Points on a hilly landscape, in no order, each with its height.
A ball rolls from a point to whichever of its 2 nearest points has the largest drop for the distance, and stops where none of them is lower. Distance is the straight distance between rows; heights are no part of it.
Zukev: [ 14  -5  23 -12  10 -24 -49 -18  12 -12  67 -11  14  39 -36 -17   5  18
 -22  -9  19  30]  (h 421)
sepud: [ 15   9 -15  -3  14 -10 -25  72  34  35  14   5  40  -1  10  31  30   6
 -11  18 -20  35]  (h 574)
vide: [-32  19 -17  15  -1  18  11  14  -6 -41 -46  -3  13 -44  28 -14 -51 -20
  41  -3  32 -54]  (h 295)
Vog: [-44 -39  -6  -6 -15   5  62 -26 -16 -42 -18   2 -13   7 -23  -9  10 -13
  26  24  30 -32]  (h 610)
dif: [-16 -45  50 -51   6 -38   4  -4 -14 -35   0  -4  16  19 -27  -2  36 -12
 -38  46  35 -11]  (h 488)
Dar: [-28 -13  -7  10  21  12  15  46  26  -5 -30   1  22 -50  20  55  20 -22
  52  41  22 -30]  (h 87)
sufu: [-36 -32 -51  16  -3 -27 -16 -17   4 -56   1  32  25 -28 -50   7  11   4
  -8 -12   6 -21]  (h 463)
tofaz: [  4  42   2  18  35  23   3  -2   1  25   3 -29  21 -28 -13  17  -5  20
 -38 -45 -48  25]  (h 573)
lokes: [ 25  35  38 -29 -11  18  -1 -27 -45  21 -21 -39 -13 -15 -23  11   0  32
 -41 -23 -33   4]  (h 425)
munin: [  8  -3 -36  37  34  -2   6  57  24  53 -23   6 -16  15  18  15 -18 -19
  21 -15 -21  10]  (h 490)
zepo: [  7  71  77 -31  -8   0  -6   4 -52 -45  -7 -40  11 -15  -4  11 -28  35
 -14 -10  -1   1]  (h 528)
takub: [ 35  25 -40  32   0 -24 -42 -18 -23  33 -14 -45 -35  38 -15 -33 -15   6
   9  -7 -23 -14]  (h 166)
Torug: [ 13   0  -2   4 -33  35  26  40  48  34  13  33  27  26  73 -28 -11  -2
  29   9   5  20]  (h 606)
zete: [-10  38  -2  -4 -15  45  13  19   5  26 -17   3  -2   9  71 -32 -55   9
   3  -1 -27  -4]  (h 189)
bira: [  2   7  -9  17  11  21  20  44  22  44 -22  22  10 -20  38  15 -17 -18
  29 -21  -7   4]  (h 527)
kupak: [ 21 -38   9  -3 -18  18  28 -13   8  46  -5  26 -46  50  20 -14 -16 -21
  19   2  27  16]  (h 454)
bako: [ -8  -6 -26   1 -29 -26 -27   9 -34 -40  14  30  27 -14 -46 -33   4   1
  -6  -9   6 -10]  (h 420)
Pifin: [-25 -39 -39  31  25 -36 -15 -21  13 -20  -5  15  -5 -23 -48  39  21 -11
  -6 -27  -2 -18]  (h 495)
susak: [ 24 -13 -27  15  22 -12  -8  25  -8  70 -35  10 -58  20  11  14 -25 -14
  22  11 -15  -7]  (h 444)
vozu: [  6 -40  -1   1 -49 -40   3 -30   2 -38  19  32 -25  32 -22 -11  12 -24
 -13   5  27  -5]  (h 652)
laka: [ 13  31  -4 -13  38  -6 -44  45  12   7  20  -8  39  -3 -33  11  -1  18
  -5  -7  -4  26]  (h 565)
razuf: [-19 -11   0   1   4  25  19 -46 -18 -11 -42  -3   4 -41 -30  11  -7  -6
   3 -29   7 -35]  (h 385)
desuk: [  3  39  13  -5 -22  32  12  -5   4 -10  33  10  42  -6  18 -43 -19   8
  -4 -26  17  25]  (h 712)
zogu: [ 16 -26   3  22   4  -3   1  49  71  28  26  31  37  13   8  41  31 -12
   9 -18 -11  34]  (h 628)
lom: [  0  26   9 -18  18   2 -21  45  14  -8 -30  -9  36 -50  11  40  -6  -7
  14  16  10 -16]  (h 221)
Tunor: [-37  15  31 -13 -16  26  19 -47 -36 -53 -19 -32  24 -49 -12 -18  -4 -14
  -9 -21  11 -43]  (h 329)
Nuf: [-30 -60   6 -20  26  -9   8   9  41 -10   4  23  21 -21  -7  72  41   5
  -6  30   0  -4]  (h 457)
nerut: [-46 -12   5   1  33  41  60 -15   9   1 -37 -25 -14 -31  -3  39  -2  -6
  60  27  31 -30]  (h 279)
diles: [ 25 -10 -13  12   1 -62 -22 -47  53 -15  46  33 -22  30  -9  32  13 -16
  -4   3   4   5]  (h 548)
nagu: [ 20 -12 -42  50  47 -13  -2   6  23  50  -6 -36 -22  31  49  17  36 -13
 -11   5 -42  45]  (h 441)
monid: [  8 -47  18 -44 -17 -40   4  18  14 -26   9  29   0  27   0  18  41 -23
 -23  57  35   8]  (h 543)
veri: [-19 -12  24   0  21  37  31   0 -12  12 -57  -1 -23 -21  12  24 -44 -26
  54   9  24 -24]  (h 347)
Volor: [  5  19  -9 -16 -27  15  14  10 -15   4  35  28  25  -2  14 -37  18  23
 -27  11  -8  22]  (h 678)
guv: [-63 -27 -16 -12   7  17  73 -31  21 -26  14  -7 -25  15 -44  39  14  10
  20  22  12 -27]  (h 571)
Fab: [  7 -19   8  -9  13  13  13  17 -26  39 -65  13 -42  -3   3  18 -35 -13
  25  11   8 -20]  (h 394)
Golo: [ -4 -17  34   1 -41  30  36  10  49  -8  18  26  40  -1  64  -8   9 -27
  30   2  44  10]  (h 576)
nebab: [-18  25 -31  24 -11  14   6   4 -19   8  -3  36  26 -64  27  -9 -21   6
  -5 -33 -14 -21]  (h 294)
sulef: [-32 -51   7  -6 -41 -19  36 -27 -31 -50 -11  21  -6  -2 -24 -35  23 -28
  -3   3  17 -24]  (h 633)
dib: [  6  31  -6  22   2  44   4 -13  36  11  21 -18  23  27   0 -50 -25  22
  -5 -47   3  54]  (h 746)
Dip: [ 27  12  -8  -7  -7 -19 -24  14 -24  13 -51 -35 -35  37 -18 -30 -51  -7
  13 -15   4 -23]  (h 90)
pevom: [ 10 -29 -47  31  -5 -64 -13 -17  40 -42  29  52 -39   9 -16  44   6 -33
   9  12  -7  -9]  (h 582)
Ver: [  3  20   4  38   4  40  21  47  47  48  11   2  43 -21  69  32  11 -10
  22 -13 -35   8]  (h 564)
nuna: [ 28  12 -45  53  34 -59   6 -25  25  43  23  -2 -33  39  24  15  35 -11
   7  -2 -33  15]  (h 364)
Tid: [ 14   0  10   7  -4  39   0 -25 -12   4 -32 -38 -29  37  41 -54 -12  29
 -26  21 -41  50]  (h 185)
Kipig: [  4  19   1 -12 -25   2 -13  28 -35   7 -40 -28 -29  67  17 -70 -55   2
  -1   6 -11  -5]  (h 178)
noti: [ -7  32   2  -2  38   1 -52  39  -5 -47  13  -5  53 -19 -50  -6 -23  25
  10 -13  15   4]  (h 514)
bop: [ 20 -37  16  11  29  -9   7  16  55  42   4  13  -9  12  -5  65  29 -27
  12 -14   6  30]  (h 674)
Zav: [ -7   8 -34  21 -21  14   6 -19 -34  16  -2  23   0 -36 -18 -27  -5  20
 -14 -44 -33 -14]  (h 338)
nubud: [-29  14 -20  19  -1  27  10  -5 -27   9 -42  39  -6 -46  23  -5 -53 -12
  28 -35 -11 -49]  (h 252)
nogim: [ 15  69  45 -39   1  26   1  27 -33 -10   7 -27  10   0  14  -3  -3  41
 -32  30 -22  22]  (h 605)
Fer: [ 24 -18  16   9  52 -28 -21 -20  35  40   0 -19 -17  10 -22  57  21 -23
  -7 -22  18  15]  (h 714)
ril: [ -9  45  29 -19 -30  33  19   2 -23   8 -12  -7  -7 -21  74 -14 -45  -7
  -2  -5   1 -26]  (h 277)
fopur: [ -6  69  45 -10  -4  10 -24  15  -5 -61   6 -53  29 -44  20  21 -40  10
  -1 -14  33  -4]  (h 436)
nanid: [-29  36  11   6  -4  17  -3  10  -3 -73 -17 -52  32 -31  27 -19 -43 -23
  14  -2  49 -37]  (h 349)
depek: [ 24  -3 -25  18  32  20  -2  32  30  40 -23 -23  -2  17  41   4  29   8
 -15  32 -43  56]  (h 501)
pib: [-27 -25 -17 -14   1 -14   0  19  19 -25  16  53  40 -45   5  37  32   1
   1  18   8  -8]  (h 398)
revil: [ -6   0  75 -55   8  -5   5  -6 -23 -24  -5 -12  31 -12  -6  -4  18 -11
 -31  33  31  -1]  (h 419)
sokog: [ 10 -25 -16  36  -3  13  17 -34   3  56  -5  20 -57  34  11 -21 -31 -12
  21 -36   0   6]  (h 407)
tof: [ -7 -20  26 -20  66  -3 -19  -7  27  15 -18 -20  25 -25 -29  64  16  -3
 -19 -22   3   8]  (h 753)
nen: [ 13  30 -23  29   8  24 -23  -6   4   0  36 -16   1  28 -24 -52   3  29
 -16 -20 -11  41]  (h 772)
mazal: [-28   4 -15   8  -2  10  11  11   1  -2   4  47  37 -76  32  27  20  -9
   1  -7   5 -20]  (h 345)
kud: [  5 -40  35  -6 -16  33  46  -7  41  13 -11  27  -6  25  23   3 -20 -28
  46  -1  49  23]  (h 513)
teli: [  9  50  26 -11   2  42  25 -17  -5  31 -23 -28  -3 -18  29   6 -24  30
 -26 -27 -35  14]  (h 509)
buboz: [ 22 -34   8  17 -46 -30  11 -63  -7   2  16  10 -45  31 -11 -15   7 -27
  14 -23  28 -15]  (h 675)
nomi: [ 15  53  34 -38 -19  -3   8  50 -55 -13 -17 -22   3  13  17 -34 -18  21
 -18  41 -17   8]  (h 651)
Nipin: [ 22  33  62 -38 -22  23  -3 -23 -49 -11  11 -45  -6   5 -40 -36   0  22
 -30 -22 -22  17]  (h 314)
ratuk: [  3  -8  66 -36 -16   0 -31 -35 -39 -29  43 -29  16   9 -61 -30  17   7
 -35 -27  -4  10]  (h 131)
Rokig: [-10 -17 -38  33 -19  25   9 -37 -22  39  -8  18 -43   7   3 -41 -21   4
   1 -43 -33 -15]  (h 374)
bevos: [ 15 -12 -13  30 -33 -20 -10 -73   6  10  37   4 -20  12 -26 -22  14   1
  -8 -51   3   6]  (h 694)
Sig: [  2  14  23 -34   2  -4 -10  13 -21 -22 -21  -4  24 -21 -17   0   1  -4
 -10   8  27  -9]  (h 333)
koze: [ 21   3  36 -23  20  -9 -54 -17 -40 -14  79 -29   0  33 -51 -26  21  41
 -25   0  -9  10]  (h 312)
ruvu: [-54  -6 -29   5  20  23  52  22  33 -19  -6 -18   5 -28   3  36  14  -1
  59  41  34 -45]  (h 194)
zepi: [ 20  18 -45  44  33 -46 -40  -8   4  25  17 -19 -13  15 -22   5  15  -2
  -6 -19 -14   0]  (h 273)
renuv: [ 10 -21 -35  -3 -36 -12  23   4   4   7  31  74  -5  -2  16  -3  17   8
 -21  -2  -6  19]  (h 642)
Ronaz: [ 37  10  11 -26 -16 -49 -54 -19 -48  13  17 -33 -25  20 -33 -11  40   1
 -12  23  -8 -17]  (h 842)
lefez: [-53 -54 -22 -30  23 -12  25 -23  46 -42  24   7  -4   9 -39  55  23  13
  -9  32  -4 -28]  (h 518)
fiv: [ -2  -1 -47   0 -13  21  -3  25 -24  16  -1  16   0   8  35 -57   3  28
 -20  39 -34  24]  (h 706)
segi: [-14 -32 -29  32   4 -61 -15 -62  -1 -26   1   4 -41 -14 -48  45  30 -13
  13 -10 -11 -42]  (h 524)
Reto: [ 15  41 -12  11   9  21 -28   5 -39 -17  29 -30  -8  -4 -44 -33   4  52
 -21  -9 -43  21]  (h 798)
Zam: [ 18 -28   6 -19 -21 -50 -31 -19 -43  -7 -22 -22 -28  13 -43  -3  22 -27
  -6  23  22 -40]  (h 858)
Dos: [ 21 -30 -30  17  -9  18  21  22  45  45   9  19 -12  39  55 -28  15   4
  -2  26 -19  48]  (h 559)
Beku: [-25  -3  -6 -15  18 -25 -47  26 -11 -67  26  10  51  -1 -48 -21  -3  13
   0  10  27   0]  (h 471)
Zif: [ 28  -4  29 -38  -9   5  12  43  -8  37 -22  17  12  -8  30  14  16  -7
   3  45  14   4]  (h 630)
tole: [ 13 -26 -48  14 -19 -36  -4  16  16   9  14  48 -24   8  -4  16  10  -9
   0  11   8   6]  (h 614)
lefi: [ -4  10 -16   3  -1  34  -7   4  -9  18 -52 -23 -36  44  42 -41 -43  21
  -4  15 -42  15]  (h 60)
migin: [-11  48  34 -14 -34  28  15 -32 -44 -26  -3 -13  13 -49  31 -21 -28  -4
 -16 -31   4 -28]  (h 258)
veve: [ 11 -46  20 -36 -25 -13  31  41   4  -8 -18  36  -6  19  17   8  20 -21
  18  51  39   2]  (h 586)
fopa: [ 23  25 -16  11  -3  -5 -41 -16 -39   3  30 -42 -26  13 -28 -31  41  35
 -22  27 -42  11]  (h 820)
Fatur: [ 16 -15  11   7  20 -70 -59 -51  47 -18  72   4  12  42 -20  18   0  11
  -7  -4   9  16]  (h 500)

For each start below, name the point where the ball stops.
Torug | Dip
nomi | nubud
Ronaz | Volor
veve | Dar
sulef | nebab
nogim | nubud
Fer | bako
tole | ratuk
Golo | nebab
